Each row is a point on a landscape with many peaks, with its height.
From any point a climber steps to the highest of the 2 points nearest to it. It stops when none of these is higher. Distance is the straight distance between rows; heights are no part of it.
gop: [176 128 155 159  71 155 118  64 130 126 127 137 150  70 104 122 163 131
  83 126 125 127 144]  h=700
povir: [137 116 131 136 172 128 136 132 109 104 141 140 122 155 142 150 184 122
 196 112 152 167  96]  h=580
giben: [173  95 139 127  67 135 158  76 113 176  80  86 171 146 100 146 135  94
 112 164 115  92 114]  h=379
Kek: [146 145 143 174 147 107 188  95 118 102 113 120 161 148 100 162 128 130
 146 120  92  93 141]  h=438
Bamo: [159 130 121 169 127  87 188 107 122 123  89 112 158 181 102 177 126 119
 135 146  86  79 159]  h=463
mog: [ 74 138 155 116 119 140 134 160 116 130 201  88 139 133 134 133  99 126
 117  60 125 183 146]  h=613
Kep: [ 99 154 150 139 126 161 132 183 104 123 120 100 135 120 119 152 107 141
 118 142 112 154  75]  h=350
Lopo: [140 150 129 120 128 154 111 104  88 129  97 158 119 107 133  70 142 111
 117 154 151 139  88]  h=501
Gebu: [195 138 139 126 120 128  88  82 157 123  97 161 100  90 133 115 165 122
  95 183 158 100  87]  h=309
Tizok: [155 117 133 132 124 172  77  66 171 142 104 155 158  60 111  83 102 124
 103 157 134 108 115]  h=486
Kis: [123 126 142 155 163 139 149  73 138  77 144 149 151  87 120 148 129 166
 149 108 101 124 129]  h=527
toris: [132 133 157 135 121 125 125 179 157 114 113 113 130 102 100 162 131 146
  78 141 102 115 125]  h=409
veni: [132  83 116 123 162 147  60 113 166 145 169 136 135  90 123  81 137 122
 177 136 149 144 142]  h=594
zil: [125 196 126 131  97 175 117 197  79 161 102 151 120 123 135  94 116  91
  95 180 147 145  84]  h=304
miv: [ 89 145 146 103 136 155 127 183 190 101 152 128 111  89 139 160 113 187
  89 125 135 178 139]  h=728
tiba: [136 129 116 111 126 113 106 157 102 132 122 128  86 158 147 119 160 116
 133 152 154 135  88]  h=101
fumu: [ 57 172 143  70 142 102 128 166 122 117 170 130 111 156 180 144  89 142
  96  89 132 156  96]  h=83
vip: [107 122 153 145 132 154 136 156 152 117 211 114 165 111 119 141 172 135
 162 111 117 182 173]  h=620
lage: [ 99 150 163 145 170 131 167 173 142  88 101 117 147 135 109 192 101 159
 113 135  92 121  96]  h=298
mepek: [151 142 149 191  82 133 170 124 124 133 127  95 201 129  99 169 155 109
 134 130  76 106 166]  h=461
ritu: [114 119  94  87  85 123  82 169 161 135 149 144  86  97 143  97 100 153
  91 123 153 141 176]  h=520
kor: [ 83 123 138 116 185 147 133 112 126  84 164 142 118 110 153 125 114 167
 167 104 136 165  98]  h=169
Niv: [ 86 136 100 115 101 173  99 149 163 105 133 152 129  60 133 123  74 178
 124 117 153 180 132]  h=633
tomu: [124 120 117 139 164 105 165 127 101 107 144 122 112 191 138 160 161 118
 176 113 146 145 121]  h=623
rinu: [136 104 122 109 133 110  98 152 113 133 172 128  94 160 148 110 186 104
 155  96 168 174 135]  h=322
fopan: [ 92 147 147 104 194  90 168 152 170  71 120 139 109 172 129 174 113 173
  96 126 119 128 137]  h=283
tikep: [117 119  95 144 136  99 188 147 108 170 143  79 125 214 137 183  84 115
 148 112 103 112 144]  h=320
Ratut: [151 128 102  99  70 150 108  76 135 140  71 175 132  69 112  59  94 127
  70 137 147 110 149]  h=362
Vaki: [126 122 130 120 151 160  98  61 138 115  90 152 144  71 121  93  95 153
 120 137 125 109  90]  h=429
Ruka: [129 167 128 128  91 172 103 172  98 151 125 142 121  93 124  72 114 103
  87 146 143 157 126]  h=319
bopi: [156 129  88  95  93 154  99  86 146 153  98 185 116  86 129  39 115 101
  86 160 167 108 156]  h=394
bab: [114 113 150 134 136  92 150 154 163 122 163  96 159 148  96 137 121 134
 132  97  91 103 205]  h=523
kepi: [ 76 122 137 109 194 124 146 108 152  93 192 130 120 140 157 135 121 158
 170  82 139 164 135]  h=163
Mani: [ 96 171  98  84 118 138 102 142  96 139 121 205 102 104 154  73  86 148
 105 133 157 124 129]  h=430
gube: [145 140 138 173  91 158 161 152  88 122 131 100 148 133 108 174 171 114
 128 142 110 162 119]  h=377
Padun: [140 120 111 156 100 128 167 174 124 159  92  87 156 173 106 209 124 122
 101 164  79 104 149]  h=345
nudiz: [114 139 109 166 163 115 209 145 117 150 123  97 142 194 132 195  71 133
 164 123  90 120 126]  h=339
Nipo: [124 123 137 119 149 135  86 164 152 131 133 110 118 113 119 118 120 132
 126 166 127 116  95]  h=564
zaba: [140  97 123  88 120 117 106  92 113 168  96 102 126 155 108  57 119  86
 123 151 146  88 117]  h=596
zize: [187 143 134 179 111  90 127 129 183 119 132 148 155 157 121 177 201 118
 127 186 116  88 154]  h=509
vafi: [ 87 112  88  95 134 114 140 105 167  67 124 159  95 113 143 146 102 202
 126  96 149 142 152]  h=58
nosi: [197  97 109 144 117  97 117 143 157 149 138 130 132 160 128 157 231  90
 179 160 145 116 155]  h=218
murob: [158 106 152 148  97 104 154  72 146 146 128  91 183 124  92 119 152 103
 144 119  84  68 176]  h=299
milur: [196 152 125 128 101 148  83  97 167 119 106 168  87  57 143 120 133 132
  79 175 158 117 118]  h=285
Fopep: [117 121 105 145 106 149 136  97 172  68 136 162 135  69 114 171 127 194
 119 107 131 161 157]  h=542
gud: [170 148 111 108  87 117 112 123 130  99  93 168  76  74 138 118 144 163
  63 152 140 117 131]  h=260
geva: [135 111 116 130 141 139 145 102 103 147  74  97 134 152 124 157 118 119
 145 170 112  95  66]  h=135
dagap: [178  99 118 123 111  87 131  89 121 123 122 120 104 156 108 122 201 107
 126 139 137  94 153]  h=253
zofab: [120 178 108 110 131 166 110 134  88 139 108 207 111 104 150  56 126 117
 113 160 163 134  99]  h=462
Venif: [122  86 130 114 153 101 120  76 125 141 149  96 124 131 114  78 120 116
 173  94 121  89 150]  h=249
tafo: [163 136 104 164 141  85 166 118 142 129  83 132 162 197 119 203 139 130
 134 192  90  78 147]  h=508
nuren: [125 149 153 166 156 102 195 160 133  97  75 119 156 167 100 206  91 140
 111 133  85 109 134]  h=311
mov: [108 121 149 154 157 141 163 117 120 105 200 115 155 125 128 126 148 132
 192  76 117 173 165]  h=578
Tofa: [ 84 153 123 108 137 156 113 146  97 180  91 116 149 153 128  70  57  83
 123 141 131 100  79]  h=496
nisat: [114 168 145 168 195 117 213 119 120  76 140 139 139 170 125 171 111 150
 170 120 118 156 117]  h=419
ditat: [108 120 103 112 144 139  72 152 100 182 143 121 130 178 153  87 119  59
 168 122 167 150  87]  h=289
zonav: [202 131 146 120  91 129  81 126 170 164 110 112 110  89 108 102 143  94
  78 189 145  92 132]  h=259
nezu: [108 120 121 125 173 161  96  94 115 103 137 163 123  89 142  90 120 150
 166 122 145 158  97]  h=181
kazar: [ 55 163 133  62 110 101 136 164 129 118 147 152 100 128 180 147  81 163
  76  71 134 159 138]  h=80
zol: [196 150 123 107  89 131  85 160 146 148 118 126  78  90 133  86 138  95
  75 181 154 116 148]  h=247
zuf: [130 142 155 176 129 109 219 115 103 130 111  92 143 127  87 135  88 125
 132  61  86 112 158]  h=442
zem: [111  90 129 111 193  91 116  98 135 129 152 106 112 160 136 104 113 126
 188 106 131  90 112]  h=235
Pobud: [131 184 115  85 125 132  88 189 131 163 106 182  88 110 146  80  97 118
  83 183 153  93 123]  h=229
liri: [143 116 135 151 110 121 131 166 150 135 170 104 151 143 108 157 184 112
 151 154 114 129 164]  h=637
menul: [102 119 145 137 156  93 164 142 153 134 175  86 150 158 110 137 100 128
 165  87  96 106 172]  h=506
Pes: [105 138 140 110 146  64 171 178 132 110 111 106 103 205 123 170 102 134
  83 102 118 104 152]  h=272
vebab: [136 102 107 129 132 170  64 116 159 156 153 140 135  82 117  57 119 107
 138 143 148 145 146]  h=559
bodo: [101 133 133 111 112 113 125 116  81 179 130  79 129 147 125  67  53  84
 119  72 123 108 125]  h=556
Nufir: [123 110 133 134 178  90 136 117 181  97 180 137 159 149 129 129 157 140
 186 134 106 107 182]  h=653
Tar: [107 107 123 126  97 123 150 122 135  80  86 153 114  78 120 147  94 175
  83  71 113 130 173]  h=574
vokeb: [133 129 140 155 183 145 148 131 129  92 144 151 156 141 141 175 190 126
 214 126 139 175  92]  h=544
popa: [125 140 139 137 181 112 157  98 114  75 104 134 111 145 127 150 126 155
 140 132 115 102  79]  h=205
lemum: [ 79 107 137  93 163 104 113 155 198 127 201 101 127 152 131 140 128 151
 136 110 127 137 171]  h=698
los: [192 138 132 190  96 108 144  88 158 138 106 153 178 170 145 184 212 105
 145 177 123  89 139]  h=573
rivaz: [135 102 116 130 129 124 136  86 100  98 157 134 106 116 122 100 157 140
 143  86 135 145 160]  h=488
zegid: [126 135 128 127 106  92 167 186 103 113  85 100 101 185 115 173 123 130
  73 127 111 104 130]  h=262
reg: [142 132 134 121 108 169 135  57  71 121 102 151 140  91 121  54 120 115
 119 112 142 146 114]  h=568
rurib: [142 139 126 192  94 156 170 153 115 133 143 111 190 141 121 193 173 111
 166 154  91 149 143]  h=412
bes: [158 128  98 108  76 140  91 158 172 127 145 138  83  67 131 108 115 145
  93 147 156 147 178]  h=493
mugun: [121 112 164 135 149 130 119 104 148 127  70 119 155  76 100 132  87 149
 104 117  85  80 105]  h=396
dob: [127 127 139 136 182 150 115  87  99 101 109 149 130 110 139 116 139 131
 180 136 142 142  54]  h=196
lurez: [132  96 134 129 127  98 142  98 109 148 160  80 127 147 105  93 129 108
 154  82 115 101 169]  h=261
reres: [ 81 144 112 109 128 164 121  94  91 134 105 161 133  90 138  57  49 140
 124  84 132 128 129]  h=699
Golu: [168 105 110 166 117 178 121 138 118 184 112 118 171 127 143 181 177  93
 184 176 119 155  96]  h=450
Kivo: [126 131 104 182 159 144 214 123  97 156 133 102 149 174 144 184  99 123
 194 125  91 140 121]  h=361
zezor: [ 66 175 136  89 137 120 128 187  95 127 145 121 109 175 175 160  99 130
 117 131 140 154  59]  h=87
dudib: [128 127 129 138 145 110 180  78  83  97 137 126  91 133 127 104 121 143
 144  68 125 126 133]  h=449
refal: [ 99 122 142 123 139 130 142 138 141  96 162 117 126 119 118 136 124 163
 118  97 112 145 158]  h=614
sebut: [135 133 163 122 126 132 119 101 133 115  44 155 139  68 115 129  95 152
  65 131 103  88  88]  h=440
niso: [121  98  99 150 155 147 169 114  77 182 130  86 133 177 158 164 102 101
 199 114 116 141  97]  h=328
nas: [147 140 113 110 121 115 127  96 123  72  81 184  80  88 141 130 141 181
  76 141 131 109 105]  h=240
Dobu: [ 90 142 148 143 190  97 187 134 160 126 177  99 151 171 125 150  86 137
 187  96 107 125 146]  h=489
Dal: [146 112 137 122 148 131  79 166 177 147 157 113 116 110 121 122 151 118
 147 178 139 127 115]  h=591
dere: [203 136 140 162 127 138 100 118 164 151 104 135 125 119 142 180 188 101
 145 203 150 110  73]  h=305
kila: [178 116 107 177 123 121 154  80 137 149  94 151 180 172 155 192 196 106
 178 174 110  98 123]  h=679
Laf: [149 115  88 148 130 132 158 158 110 142  98 114 114 184 143 209 159 130
 117 189 110 123 107]  h=321
rega: [116 143 122  85 140  97 119 176 133 110 152 136  68 177 167 141 162 134
 114 147 162 140 102]  h=95
Gefem: [ 68 135 157  91 145 137 131 190 207 125 160 108 119 115 136 168 113 171
  82 113 123 170 162]  h=758
femab: [154 119 151 148 127 132 140  62 139 143  79 111 175 131 112 164 137 120
 140 170 110  68  70]  h=157
bobo: [134  98 153 123 134 128 129  67 132 136  94 109 157  82  95  98  84 133
 117 101  95  86 137]  h=359
Modip: [189 116 131 124 142 131  93  90 148 148  83 143 121 122 130 118 174  90
 143 193 165 109  66]  h=342
Deduf: [153 134 132 146 120 167 107 122 112  98 153 156 110  78 136 116 177 135
 135 124 150 193 121]  h=448
sig: [169 181 118  98 102 140  86 192 129 147 118 153  69 103 148  84 123 103
  77 187 158 112 138]  h=238
num: [139  88 123 103 143 136  99  83 112 166 115 116 139 145 116  48 131  69
 161 128 159 124 118]  h=548
nabi: [144 108  86 121  65 123 110  67 149  96  95 158 105  70 114 119 124 172
 101 109 148 119 162]  h=303
fonok: [128 133 135 139 174  89 153 141 167  90 161 141 157 181 129 160 174 128
 178 154 121 134 170]  h=615
zumod: [151  94 117 125 109 100 130 123  85 137 153 106 101 171 126 108 193  90
 153  89 153 146 156]  h=340
kel: [ 96 138  80 109 112 167  84 124 104 132 153 189 111  96 158  59 105 130
 142 104 176 178 147]  h=543
vatev: [ 78 112 108  85 154 108 100 104 128 119 165 136 102 130 162  89  73 151
 146  78 142 129 132]  h=616
tel: [124 140 123 189 145 144 204 126 105 127 148 105 177 156 131 172 126 110
 211 118  95 148 133]  h=390
taliv: [131 140 150 157 189 115 144  94 162  75 113 148 154 128 119 177 135 160
 143 153 103  86  86]  h=191
geteg: [139 137 138 101 108 131 101 133 136 135  63 152 115  77 116  93  98 140
  63 149 121  93 113]  h=487
sili: [136  98 139 133 168 131  89 112 164 121 164 130 143 101 125 120 165 129
 184 146 127 125 121]  h=643
riki: [ 83 160 148 130 140 159 128 158  77 122 128 111 135 130 139 120  83 133
 141 112 124 155  67]  h=364
lebu: [165 130 138 145 124  87 137 112 165  90  98 156 122 122  99 163 156 156
  64 136 107  84 164]  h=310
Feno: [167 141 102  99 117 154  95 116 105 156 111 190 101 113 147  35 165  75
 122 134 188 147 133]  h=397
namep: [148 153 147 189 149 130 160 121 138  83 146 164 181 143 135 182 194 125
 182 149 117 155 131]  h=378
zifef: [ 78 105 133  91 163 136  96 152 190 127 200 114 121 120 144 133 126 158
 146 123 139 165 147]  h=675
guz: [158 147 153 168 111 161 140 150 130  93 171 139 128  89 120 158 193 141
 119 137 136 192 133]  h=421
Gekar: [165 123 152 167 122 127 133  74 130 116 130 131 165 117 112 147 184 119
 148 140 112 104 127]  h=323
seso: [111  79 121  93 124 101 101 143 174 122 117 125 107 102 119 123  97 160
  94 105 113  95 173]  h=670
veded: [113 117 138 140 143 163 123  98  69 131 161 122 137 115 132  76 122 104
 177  69 143 179 121]  h=505
Bib: [ 78 147 147  87 148 108 129 180 189 127 191  97 113 170 143 162 148 139
  95 118 141 169 156]  h=726
Sas: [112  70 137 118 116 107 118 129 166 125 103 119 135  83 102 127  86 151
  96  82  97  92 191]  h=723
goz: [ 81 165 133 124 149 168 106 144  75 133 139 149 134 125 151  79  85 113
 141 116 141 162  78]  h=380
Vura: [130 137 137 156 119 122 187 122  83 117 109  88 130 148 105 149 116 125
 129 100 105 116 125]  h=480
Fod: [125 116 151 153 117 158 110 142 123 150 147  88 166 108  97 123 136 113
 153 139 109 134 121]  h=549
Kedor: [106 139 141 169 140 166 171 128  75 128 150  89 148 137 124 149 116 116
 188 103 115 166  96]  h=428
Ladeb: [122 127 129  87 102 103  93 199 156 152 176 104  81 145 139 115 138 124
  85 130 146 140 149]  h=566
Popot: [102 117 118  81 144  95 100 113 112 125 131 131  92 146 147  80  98 138
 126 105 138 101 120]  h=664
fiv: [ 92 151 123  92 146 103 134 195 141 121 142 112  90 196 164 177 134 139
 113 156 149 142  83]  h=91
tep: [116 125 125 114 184 138 112  95  80 130 113 138 116 145 152  86 123 108
 196 108 157 140  60]  h=212
sul: [142 120 112 105 106  98 135 155 193  81 116 156  85 101 125 161 137 184
  58 127 135 129 181]  h=48
peka: [151 136 148 164  73 169 142 130  62 131 136 102 141 107 105 118 171 101
 117 123 130 180 126]  h=353
muze: [ 86 144 131 106 140 150  82 179 129 173 105 118 145 129 120  71  59 100
 102 142 124 101 100]  h=472
tid: [106 119 129 137 144 147 137 118 170  79 159 147 146  85 119 157 120 187
 130 110 115 151 159]  h=576
Zosa: [143 136 147 165 152 117 146  85 153 122  84 122 169 143 112 187 131 137
 142 166  91  60  83]  h=174
Nepoz: [144 127 127 123 123 103 176  59  85 101  96 128  95 116 115 102 118 146
 108  75 114  98 142]  h=413
rali: [155 156 144 154  80 181 120 125  80 130 123 130 138  84 111  88 152 104
 101 136 138 181 112]  h=336
Pivud: [ 97 126 153 136 105 154 117 181 109 149 168  70 147 132 108 126 107 114
 126 105 114 157 129]  h=586
rozul: [147 142 113 131 116  97 160 181 124 104 101 117  98 187 115 186 158 135
  82 169 125 117 121]  h=251
Sipez: [116 103 121 108 191 112 106  95 107 135 117 120 109 156 145  94 114 113
 191 126 143 104  75]  h=224
Zalu: [133 112 164 141 106 118 124 165 148 147  88  86 155 107  81 153 116 118
  93 133  85  87 135]  h=389
sise: [125 120 125 133 148 141 118  67 141  84 104 157 126  69 121 130 107 178
 120 114 116 112 108]  h=468
pel: [ 97 134 170 142 130 163 117 163 119 133 109 102 160  86 102 124  77 136
 110 119  96 131 102]  h=333
sudu: [149 118 139 167 114 166 117 120 117 159 125 100 176 114 111 148 163  98
 172 166 118 137  93]  h=503
Basos: [141 131 112 150 118 165 111  87 143  74 140 179 114  54 140 145 147 178
 129 127 150 175 120]  h=490
vabeb: [109 143 125 103 120 133  86 216 140 166 157  95 108 162 150 137 115 105
 119 164 147 151  89]  h=284
soti: [120 138 113 126 139 141 146 123  76 135  77 111 115 159 142 141 110 122
 146 159 124 115  52]  h=122
Mos: [147 103 124 143 134 161 125 114  74 163 112 109 151 139 133 122 163  82
 202 113 148 172  96]  h=431
zev: [152 127 109 127  90 154 119  61  93 103 112 167 110  74 128  82 151 141
 106 117 148 156 133]  h=659
Voba: [137 128 181 170 113 125 137 131 165 134  90 109 188  97  91 180 125 129
 101 131  72  76 129]  h=365
fise: [104 140 127 110 115 161 105 160 148 107 136 147 113  75 137 122 101 171
 100 127 134 167 128]  h=678
muba: [168 120 147 173 117 171  83  68 160 132 152 160 158  49 126 125 167 135
 146 138 141 147 122]  h=592
rurat: [143  98 158 127 117 123 140  76 131 160 105  81 175 113  85 106 111 106
 141 127  98  73 133]  h=326
zozal: [171 131 141 159  83 145 143  63  98 100 125 147 129  85 110 124 180 139
  87 112 127 143 140]  h=789
fudit: [116 123  89 120 127 123 144 171  80 148 130 112  95 207 177 182 142 109
 143 133 146 161  87]  h=279
binu: [105 114 167 145 136 113 177 150 128  92  85 132 123  96 115 157  85 152
  74  70  87 124 164]  h=524
zin: [ 92 132 137 110 126 115 141 147 114 106 174 111 108 147 137 130 124 143
 113  83 130 157 144]  h=642
domez: [166 136 156 150 117 135  96 132 178 123 125 129 132  75 111 152 144 145
  91 164 116 100 116]  h=432
zego: [119 115 129 104 152 138  88 153 137 117 179 149  99 119 156 108 158 134
 153 117 172 188 120]  h=313
peb: [158 114 137 130 116 135 116  90 106 130 116 120 134 110 112  99 161 111
 131 145 134 124 112]  h=457
daz: [ 69 158 110  80 106 153  89 173 158 138 189 149 112 105 173 114  94 148
 106 110 164 201 141]  h=622
sotig: [109 138 108  73 135 102  92 117 101 144 102 166  93 135 148  62  96 134
 108 133 146  85 117]  h=725
fid: [ 58 154 106  69  86 114 119 162 127 122 116 187 103  99 164 136  65 181
  97  87 153 147 152]  h=74
Ralur: [169 115 141 150 112 171  70  52 175 154 133 149 165  54 110 100 135 125
 125 154 144 124 132]  h=534
Nabe: [172 119 139 133  86 144 132  96 108 156  84 104 146 129 105 124 150  97
 110 175 134 111  92]  h=417
sof: [154 132  78 105  95 163  96 100 129 153 119 191 104  93 142  33 138  91
 111 141 181 140 163]  h=418
Teb: [108 161 109 122 120 175  86 178 121 179 145 148 126 128 137  50 109  67
 104 146 156 132 119]  h=306
Deg: [178  92 120 116  89 118 106 117  96 165 126 109 114 143 114  83 197  77
 137 119 165 146 150]  h=358
vago: [111 140 112 102 135 116 115 132  70 147  92 129  99 174 158 102 116 108
 140 149 151 111  65]  h=110
podo: [124 130 137 158 131 177 144 113  55 139 126 108 149 129 130 113 135  91
 187 107 141 184  81]  h=464
Livi: [ 79 143 138 101 161  93 153 163 158 127 193  96 126 209 146 169 136 118
 125 106 140 162 150]  h=702
neri: [170  83  97 143 130 163 137 109 110 188  89 118 156 149 149 185 164 103
 170 185 109 125  93]  h=398
Modak: [168 136  83 101  88 140  84 135 136 130 137 173  63  84 154  75 141 124
 108 151 181 153 168]  h=456
tumin: [ 59 151 128  68 149 131  76 191 168 138 143 158 116 106 164 114  56 162
 101 127 140 142 109]  h=444
Suti: [100 136 135 122 146  94 165 139 110 110 178 103 109 187 142 145 122 122
 141  77 134 150 140]  h=671
Depa: [ 88 166  77  93 100 156  81 169 137 150 177 196 102 101 172  86  85 128
 119 124 188 173 153]  h=587
Beru: [103 122 101  89 134  96 149 140 182  70 121 163  84 134 135 157 127 194
  80 109 142 139 180]  h=52
Fided: [124 113 133 141 108 127 145 169 126 158  89  73 147 146  99 172 109 119
 108 144  88  95 123]  h=368
Bome: [114 148 131 112  91 140 124 163 117 106 112 148 102  84 132 123 112 164
  71 116 123 152 137]  h=635
Bati: [111 143 129 129 144 112 166  94  65 107 157 127  89 140 155  97 108 131
 152  57 139 152 110]  h=424
sot: [166 138 150 167 127 111 113 131 188 125 128 128 159 123 112 180 172 129
 126 181 104  76 121]  h=469
gef: [155 138 146 171  72 118 164 159 120 129 121  99 166 144  77 175 163 117
  91 131  88 116 176]  h=502
rufez: [148 104 109 115  75 137 104  66 144 124  83 154 127  62 107 100 106 153
  83 119 132 109 153]  h=330
razi: [108 135 117 117 142 156  71 162 119 171 151 137 126 141 142  58 115  77
 139 136 161 148 104]  h=297
sipos: [ 91 152 123 105 143 132 115 119  64 120 158 164 102 137 175  87 111 128
 149  82 156 169  95]  h=399
sov: [137  86 111  97 131  92  96 125 176 120 136 123  99 114 114 115 137 159
  99 131 126  85 168]  h=629
Mele: [162  93  83 149 142 142 157 124 111 165  92 123 138 176 155 206 159 121
 144 192  96 112 112]  h=355
zezo: [121 146 129 112 156 114 148 106  98  69  98 155  90 127 141 127 138 165
 111 124 126 113  89]  h=219
lod: [ 95 132  91 110 119 122 113 171  75 175 140 109 113 195 183 155 102  87
 144 126 143 162  70]  h=293
bibar: [149 109  84 131 118 138 140 176  91 154 107 121  90 191 164 191 170 112
 125 169 144 155  97]  h=296
vazud: [ 89 146 152 146 182 122 193 120 124 103 162 112 121 133 126 136  73 154
 157  67 109 139 121]  h=466
vis: [155 106 144 147 136 120 124  39 153 117 134 137 162 101 113 123 165 133
 154 126 108  82 137]  h=300
papig: [144 149 175 188 112 110 140 124 183 108 121 147 205 112 104 170 138 145
 105 124  72  87 183]  h=341
rof: [117 123  90 133 120 197  80 105 156 140 134 161 145  66 120  55  90 118
 128 137 153 149 143]  h=521
dese: [121 150 128 162 166  94 206 157 135 120 102 107 151 193 116 194  76 142
 146 134  93 117 151]  h=324
rofu: [187 104 117 125 135 136 108 102 115 152  91 136 134 139 132 139 195  89
 172 157 159 136  79]  h=376
Silu: [111  92 131 125 167 121 116 106 170 112 183 122 154 110 120 119 138 150
 184 118 107 119 163]  h=703
kimap: [166 126 132 125 118  87 138 118 138 104  74 129 103 146 105 151 158 134
  72 158 115  69 112]  h=291
paka: [117 141 158 126 116 154 130 130  98 151  67  95 160 108 101 106  79 114
 100 131 102 108  89]  h=312
lun: [153 148 151 191 136 120 139  86 158  96 148 161 189 128 132 159 187 132
 163 142 101 108 146]  h=352
pev: [ 72 121 132  98 131 153  86 170 174 142 202 111 128 111 142 119 106 147
 126 107 145 190 148]  h=651
nar: [116  91 125 143  89 138 133 108 148 110 109 128 145  57 100 138  89 165
 103  72 106 131 187]  h=641
bika: [ 76 130 100  82 123 121 125 128 136  89 113 170  91 100 158 125  79 196
 118  94 145 132 129]  h=66
Guk: [194 102 123 147  93 104 130 108 129 144 123 123 135 152 119 148 224  89
 147 156 139 114 146]  h=234
napom: [150  89 135 115  99 117 150  90 122 178  85  67 161 151  92 128 118  97
 131 146 107  73 128]  h=349
Dud: [154 115 154 119 106 119 158  41 107 115  78 123 141  97 101 100 112 136
  89  99 111  88 130]  h=371
sozu: [ 85 148 167 114 177 130 153 181 171  89 111 126 126 125 124 179 105 174
  95 135 107 134  98]  h=290
kos: [158 101 131 137 123  92 108 113 189 116 155 132 139 111 105 136 171 142
 118 141 108  85 186]  h=579
mefe: [149 116 122 134 162  87 148 138 140  94 139 141 111 186 127 163 195 126
 154 155 144 132 142]  h=575
pom: [114  89  88 105 109 128 101  99 137 105 151 143 101  99 133  94 118 160
 140  97 151 147 167]  h=536
Netu: [121 183 126  83 113 111 107 182  90 151  82 175  86 127 144  96 110 133
  76 174 145  90  97]  h=220
nir: [147 142 135 107 127 127  88 150 142 139  84 132 108 104 117 103 118 125
  84 180 130  91  90]  h=525
togi: [103 150 133 101  93 104 128 175  82 140 120 106 103 161 137 118 107 120
  91 112 126 121 112]  h=565
kisez: [ 92 148 141 113 132 126 140 114  76 146 112 117 121 121 138  71  45 125
 122  68 116 117 106]  h=603
piru: [119 135 110  73 123 109  87 124 107 175 102 147 105 160 138  43 112  88
 103 151 157  80 118]  h=660
Nazaf: [114 106 145 142 164 139 138 101  98 121 179 112 135 126 136 107 140 114
 206  73 135 162 129]  h=541
kav: [103 148 146 109 180  59 180 154 150  86 121 129 107 200 124 162  98 153
  97 102 122 120 165]  h=277
San: [140 115 115 148 103 103 158 166 120 140 150  92 140 192 111 166 167 107
 135 142 115 128 175]  h=590
vaz: [ 99 113  84 119 115 167  83 103 158 118 112 158 140  62 117  84  65 156
 138 118 150 138 138]  h=555
bilip: [154 147 151 173 140 144 143 132 149  80 166 161 144 109 125 173 196 143
 136 145 127 169 131]  h=403
Doz: [119 126 116 137  98 127 159 143  69 155 114  75 116 174 128 144 111 111
 125 115 118 123 117]  h=522
semem: [151 121 136 125 101 120 117 183 161 130 177  99 105 125 109 140 170 129
 100 144 129 141 169]  h=593
riso: [164 131 101 179 150 103 164 105 140 122  92 153 177 193 150 204 154 123
 169 191  94  98 140]  h=563
vus: [105 106  94 127 145 138 126 137  78 194 144  85 123 190 170 156  90  86
 180 108 132 152  86]  h=307
vafu: [ 98 135 122 104 114 118 101 136  87 184 120  90 134 169 137  74  71  75
 125 110 138 106 107]  h=528
lidom: [123 127 153 153 110 137 135 181 168 133 197  98 171 122 110 150 176 122
 160 143 103 153 176]  h=654
Sek: [ 77 150 135  92 147 142  71 197 153 158 135 138 124 119 141  90  61 127
 103 140 132 119  99]  h=455
sekig: [167 126 110 166  86  98 168 143 112 126 124 111 139 190 102 174 182 108
 119 155 110 123 185]  h=550
siz: [171  99 110 123 132 157 111 112  91 173  90 126 145 147 130 116 177  76
 185 137 165 159  87]  h=404
luf: [ 91 117 129 111 153 116  90 139 108 151 180 103 123 163 154 106 107  94
 169  96 148 154  96]  h=280
Rutof: [152 112 120 111 131  77 149  92 108 105  94 119  95 162 110 119 155 129
 105 130 123  75 132]  h=271
Fogal: [163 124 159 166 107  92 140 108 173 108 107 150 162 112  92 164 147 149
  75 116  88  80 193]  h=325
gipe: [ 98  80 105  94 148 114  87 100 146 124 184 127 109 126 147  91 115 144
 160  84 150 140 159]  h=577
teti: [110 155 129  93  88 120 116 176  87 131 120 147  92 118 143 105 109 148
  71 110 129 134 138]  h=597
zafe: [138 153 146 180 133  87 222 136 117 132 117 103 151 160  88 151  84 121
 143  80  86 117 187]  h=420
Malit: [112 115 104 116 127  72 154 149 110 154 144  76 103 222 141 159  97 103
 126 100 122  97 138]  h=308
roviz: [ 72 122 107 102 128 134 114 103 108 121 155 141 114 102 154  88  52 155
 139  61 139 146 139]  h=601
duga: [ 97 157 150 163 175 138 198 121 102 105 144 103 135 142 125 151  88 144
 174  91 109 147  90]  h=445
ruzot: [210 129 137 140 104 126  91 139 164 162 116 105 108 112 124 144 173  87
 117 207 148 100 113]  h=276
feni: [181 112 118 108 102 135 104 101  91 151 114 144 107 125 128  53 188  76
 127 127 180 158 137]  h=375
seras: [154 116 137 154 118  87 181  81 119 129 143  97 153 139  94 112 141 108
 157  90  94  87 195]  h=278
gere: [130  98 128 131 128  91 132 127 192 110 159 128 154 119 101 134 140 153
 124 110  92  99 223]  h=547
berog: [113 132 111  82 109 110  72 171 134 149 176 141  85 134 158  83 119 120
  97 125 157 145 147]  h=546
todaz: [102 180 129 116  99 154  94 221 104 171 142 119 117 143 144 110  99 101
 101 159 148 157  87]  h=292

Call two points neighbours if one is among the 2 nearest of the other. Go from one point of each pair to the other, from neighbour to neighbour, staying as high as possible. Name the lowest point that can't be avoided.
Silu and Gefem -> rof
tomu and dudib -> tumin
Sas and lidom -> Kedor
vatev and reres -> roviz
kila and dudib -> Kek
tomu and Silu -> mefe

Where does a climber stop that starts at each point below?
zem -> Silu
pel -> dudib
rurib -> lidom
Guk -> Zalu
zafe -> fise
Mele -> Bib
rega -> podo
Kek -> fise
nisat -> Sas
Modak -> lidom
paka -> Silu
sise -> Bib
fopan -> podo
duga -> Sas
Sek -> reres
vafi -> podo
taliv -> podo
kel -> Bib
